The views of a scene show one set of named points, each view turned or mirrored, and shifted as a whole, with a little noise and some points left out.

Scene 1
View 1
k_783: 0,23,13,9,-8,11,-2,-29,4,-10,27,-13,-4,-15,26,6,4,13,9,-3,7,9,-1,-28,-10,-19,25
k_475: 12,-13,-31,-57,-35,-16,32,-50,26,-2,43,3,-31,16,32,-23,17,-59,-49,31,12,48,-42,-10,73,-46,-5
k_389: -4,31,-8,11,-35,14,5,-36,-10,0,17,1,-29,-15,46,7,-1,2,-8,-2,21,20,8,-32,-22,-59,14
k_39: 12,1,-3,-43,-2,-14,6,-32,8,-28,41,-11,2,1,9,4,-14,-36,-2,5,3,34,-45,-16,48,6,17
k_927: 9,2,8,-31,4,-6,6,-28,18,-22,41,-16,7,-3,6,1,0,-16,1,9,0,20,-34,-15,39,7,20
k_422: 9,-5,-13,-62,-4,-21,11,-35,-1,-32,40,-10,-2,3,9,11,-26,-54,-6,9,3,48,-64,-13,64,10,12
k_17: 4,15,30,13,2,15,-3,-28,28,-12,39,-22,9,-12,14,-7,26,30,8,1,-5,-9,5,-22,-11,-5,35
k_407: -12,56,5,34,-21,19,-17,-28,-40,-7,3,-2,-15,-35,52,33,-26,27,24,-26,27,15,19,-43,-61,-45,29
k_207: -3,30,2,-4,-6,2,-6,-27,-19,-23,24,-11,-1,-18,28,26,-28,-3,21,-12,15,24,-17,-29,-9,-12,23
k_517: 7,11,24,0,6,7,-2,-30,30,-17,42,-19,13,-7,8,-9,20,17,9,2,-6,-3,-6,-19,7,4,31
k_16: 8,12,9,-38,9,-16,-8,-24,-9,-40,36,-19,14,-9,8,26,-32,-25,21,-6,6,32,-46,-20,31,25,23
k_124: -8,51,-12,19,-35,12,-7,-34,-34,-3,8,2,-29,-26,60,26,-22,4,5,-14,29,29,11,-43,-42,-63,16
k_648: -1,28,-18,-23,-21,-7,1,-33,-34,-17,18,-1,-17,-15,40,28,-40,-31,6,-10,25,49,-27,-30,6,-27,10
k_432: 11,3,-17,-30,-29,-3,21,-42,17,-2,35,1,-24,6,32,-15,14,-33,-32,17,14,35,-21,-17,40,-46,4
View 2
k_407: -19,12,2,10,50,19,15,43,-42,2,-97,2,-51,74,-29,1,-16,16,26,-19,5,14,32,-16,-17,30,-20
k_783: 13,-21,16,10,21,-13,9,35,-15,3,-52,-15,-23,43,1,-15,-14,1,10,-7,-4,14,21,-4,9,11,-10
k_475: 59,-7,-67,13,12,-16,-2,43,16,-24,-68,33,43,-61,26,-13,16,-15,17,20,-33,-23,2,-4,95,-19,-59
k_648: -5,25,-38,15,34,-18,34,23,-19,-17,-82,32,-6,9,4,-9,-3,-5,22,-7,-26,-12,13,-23,28,-19,-27
k_39: 16,7,-28,15,18,-46,37,13,6,-21,-49,29,14,-20,27,-20,-6,-18,9,-1,-34,-12,2,-14,49,-44,-18
k_517: 28,-27,20,14,9,-38,19,25,1,-2,-28,-17,-3,22,16,-23,-13,-11,-2,-3,-14,8,13,1,24,-12,4
k_207: -6,14,-11,15,35,-19,33,27,-22,-9,-71,17,-20,31,1,-14,-11,-4,17,-12,-18,0,16,-15,11,-13,-15
k_927: 21,-9,-11,15,14,-44,29,17,3,-16,-40,10,10,-1,22,-23,-8,-16,2,-4,-28,-7,5,-9,41,-35,-9
k_124: -6,12,-25,12,45,23,4,49,-36,-3,-107,10,-38,52,-25,5,-5,17,29,-12,-1,3,29,-16,7,36,-37
k_16: -7,18,-15,18,26,-49,57,4,-9,-20,-52,27,3,3,23,-22,-11,-20,8,-12,-36,-14,3,-23,21,-55,-2
k_389: 16,-3,-20,13,36,12,-6,51,-24,-4,-90,6,-23,33,-14,-1,-5,11,23,-3,-3,5,24,-9,25,28,-38
k_17: 26,-37,29,10,13,-23,10,30,-6,4,-32,-23,-14,37,6,-23,-15,-5,1,-3,-4,15,19,4,15,3,0
k_422: 16,12,-35,16,21,-46,38,14,5,-24,-55,34,21,-23,29,-20,-1,-23,10,-1,-38,-19,0,-17,49,-50,-21
View 3
k_16: -36,-18,-6,-17,-43,-10,6,-29,-9,52,-9,-5,-29,42,-10,37,-4,-1,-27,38,55,43,10,36,-64,-7,-15
k_124: 4,10,20,-1,34,13,-2,51,31,1,-34,-2,-7,25,-40,29,26,14,-25,-3,32,12,10,60,11,17,-4
k_648: -17,-2,4,-5,-9,-7,4,3,2,26,-20,-7,-37,22,-33,35,-3,-3,-30,28,47,26,15,51,-38,2,-1
k_407: -3,8,15,-4,32,29,3,56,46,15,-34,4,17,41,-26,38,48,20,-22,-17,36,21,8,51,19,17,-24
k_389: -7,11,15,-1,23,2,-2,30,13,9,-37,-17,-10,23,-36,2,7,8,-7,1,20,9,0,59,6,15,7
k_432: -27,7,10,2,0,-33,-2,-18,-24,13,-30,-33,-41,4,-36,-29,-40,-8,-2,31,19,5,-5,62,-32,6,30
k_39: -38,-11,-3,-8,-37,-23,3,-39,-23,43,-15,-18,-40,26,-17,5,-24,-6,-15,42,42,29,4,42,-62,-6,5
k_517: -49,-10,-2,-13,-28,6,5,-24,-7,57,-25,-18,19,44,2,-19,-1,9,17,7,18,30,-22,37,-23,-1,-10
k_475: -29,10,9,4,-10,-51,-3,-40,-47,12,-28,-40,-71,-11,-47,-37,-61,-17,-5,54,23,1,-1,68,-54,-1,44
k_927: -45,-13,-2,-11,-36,-16,6,-36,-21,51,-17,-19,-20,33,-9,-3,-19,0,-3,30,34,30,-5,38,-53,-6,0
k_422: -36,-9,-3,-10,-42,-32,2,-45,-29,41,-12,-21,-60,18,-25,20,-32,-14,-27,58,53,33,12,44,-79,-12,8
k_783: -31,-2,4,-7,-2,15,4,8,14,40,-33,-12,26,43,-9,-5,14,15,9,-7,18,23,-15,46,2,11,-14
k_207: -25,-5,3,-9,-14,-1,4,-1,4,33,-20,-9,-18,35,-20,23,5,5,-20,21,43,31,8,46,-36,0,-5
View 4
k_16: -1,-23,26,2,6,21,6,-15,-30,-20,0,46,-11,-35,12,-10,7,-32,10,2,-23,17,3,23,-19,15,-11
k_927: -11,2,19,-4,12,-2,17,-10,-28,-22,3,23,-5,-22,1,-9,22,-13,-3,4,4,3,6,33,-17,26,-14
k_124: 61,-31,-23,-6,-47,1,-46,-27,6,18,-27,45,-51,41,-32,-32,-10,20,5,3,8,-30,-15,32,15,7,14
k_207: 32,-24,5,5,-20,10,-14,-27,-13,-2,-12,45,-26,-4,-12,-24,2,-4,4,-5,-13,-8,-2,24,-2,7,0
k_475: -45,2,9,-55,25,-18,-18,51,-35,-10,2,12,-11,22,-3,6,18,-26,2,53,61,6,-12,55,-12,65,-14
k_17: 27,25,-4,20,-4,-18,25,-51,-3,-11,-5,4,-10,-13,-20,-30,26,30,-19,-20,3,-33,10,34,-8,11,-3
k_432: -15,7,-2,-38,9,-20,-13,22,-23,-6,-4,16,-16,21,-12,-7,14,-3,-4,34,48,-10,-9,48,-5,47,-6
k_648: 17,-36,5,-12,-15,15,-25,-4,-18,-3,-10,49,-31,3,-3,-12,-3,-20,11,15,0,4,-6,32,-6,23,-2
k_407: 82,-29,-24,15,-53,4,-37,-51,14,18,-26,48,-49,25,-33,-41,-8,29,1,-19,-13,-35,-6,26,15,-7,17
k_389: 41,-8,-18,-13,-30,-10,-33,-17,3,12,-18,30,-39,36,-32,-26,3,24,-5,7,23,-31,-8,39,12,19,8
k_39: -20,-9,21,-15,17,4,6,3,-32,-18,1,33,-9,-20,10,-7,14,-29,6,17,4,17,2,35,-19,33,-12
k_517: 15,23,4,14,6,-13,27,-39,-12,-16,1,6,-4,-20,-10,-25,27,13,-15,-15,3,-21,10,34,-15,16,-6
k_422: -31,-25,31,-24,17,16,-5,20,-43,-22,3,41,-8,-23,17,3,10,-49,13,28,6,28,-1,33,-22,41,-17
View 5
k_648: 0,1,4,11,17,31,0,-19,-29,17,7,-16,-2,-23,-13,-3,-1,8,3,6,5,9,-6,44,13,29,5
k_207: -2,-2,-5,15,8,22,12,-10,-30,9,14,7,-1,-13,-3,-15,4,-13,6,22,5,10,-19,30,-1,22,12
k_39: 2,-1,-5,6,-4,38,19,9,-28,0,-4,-31,-29,-27,6,12,8,39,-9,-39,-15,2,-4,39,-1,30,21
k_517: 12,-11,-17,6,-9,14,28,43,-20,-22,-1,28,-16,5,37,-10,9,-3,-3,-10,-16,3,-32,18,-19,22,26
k_927: 6,-3,-9,2,-7,29,25,26,-27,-10,-3,-12,-24,-17,19,5,9,24,-6,-31,-16,5,-14,30,-9,28,25
k_17: 14,-12,-20,7,-8,4,25,48,-13,-25,6,47,-7,11,38,-17,2,-18,-3,6,-9,7,-39,20,-25,15,23
k_432: 22,-14,20,18,20,25,-22,20,-11,0,-2,15,-10,-25,19,22,-11,46,-23,-39,-15,1,-7,73,-6,21,-10
k_124: 12,-13,10,25,36,9,-29,-30,-13,22,27,48,26,-13,-8,-21,-16,-34,6,56,21,14,-19,56,7,11,-14
k_475: 24,-11,27,11,20,37,-30,19,-16,-1,-12,-11,-25,-44,16,45,-11,84,-34,-76,-24,-4,6,88,-3,28,-18
k_783: 14,-17,-12,13,4,3,10,25,-16,-11,12,48,-1,6,24,-19,-3,-26,-1,25,-2,10,-32,30,-14,13,14
k_407: 4,-9,-3,22,27,2,-9,-25,-18,19,29,54,31,3,-8,-34,-10,-59,16,76,22,16,-30,34,4,14,2
k_389: 18,-17,11,20,29,8,-29,-3,-11,8,17,49,15,-7,7,-9,-17,-10,-2,28,7,11,-19,57,-3,11,-14
k_16: -9,7,-13,5,-12,38,34,-2,-40,6,3,-39,-22,-20,-5,0,17,15,9,-16,-5,6,-12,21,4,34,31
k_422: -2,7,4,6,-3,47,16,-4,-36,11,-4,-56,-30,-37,-3,19,13,55,-6,-49,-13,1,2,44,8,36,18
View 6
k_648: 6,-2,13,17,25,-26,19,-17,-47,17,4,10,-47,15,-23,-28,0,-6,13,0,18,-5,29,30,0,-7,2
k_783: -2,-5,2,-5,19,3,0,13,3,17,17,-18,-42,16,-12,21,12,-3,-12,25,-21,-17,-23,20,-6,-24,-14
k_124: 12,-15,13,35,46,-7,18,6,-2,35,58,14,-62,30,-19,13,-28,-9,9,-20,-35,0,19,51,-5,-16,-6
k_422: 2,9,8,-1,-6,-36,9,-28,-86,-7,-30,-4,-25,-6,-22,-55,20,-7,22,20,70,-13,33,7,-3,7,15
k_517: -7,5,-1,-20,-2,1,-5,7,-17,0,-8,-31,-26,5,-12,7,33,-1,-11,45,5,-24,-27,6,-5,-21,-14
k_39: 1,13,7,-7,-4,-28,11,-26,-76,-2,-34,-9,-27,3,-22,-49,25,-8,12,30,58,-15,21,4,-1,-1,7
k_207: 7,5,9,5,24,-16,22,-8,-27,27,5,1,-51,27,-21,-11,5,-4,2,12,-5,-8,5,25,5,-15,-12
k_432: -1,-11,8,16,1,-13,-25,0,-41,-23,34,-9,-11,-29,-11,-5,6,-11,25,12,51,-14,22,26,-18,5,26
k_407: 11,-10,7,23,47,-6,26,7,13,50,43,8,-73,46,-21,19,-18,-3,-6,-7,-58,0,0,44,1,-27,-24
k_16: 3,18,10,-10,6,-27,26,-22,-65,19,-40,-5,-43,21,-24,-46,24,1,5,28,29,-15,13,6,5,-14,-10
k_17: -8,1,1,-19,5,8,-5,13,0,8,2,-32,-31,8,-12,23,27,-1,-17,44,-12,-23,-33,9,-9,-28,-16
k_389: 4,-15,10,25,30,-5,0,8,-5,13,54,2,-42,7,-14,17,-12,-7,9,-7,-11,-6,10,45,-9,-13,4

In a view up to two points have been moved. Name them for each view, in the order of its rows, or write none.
view 1: k_783, k_648
view 2: k_422
view 3: k_207
view 4: none
view 5: none
view 6: k_39
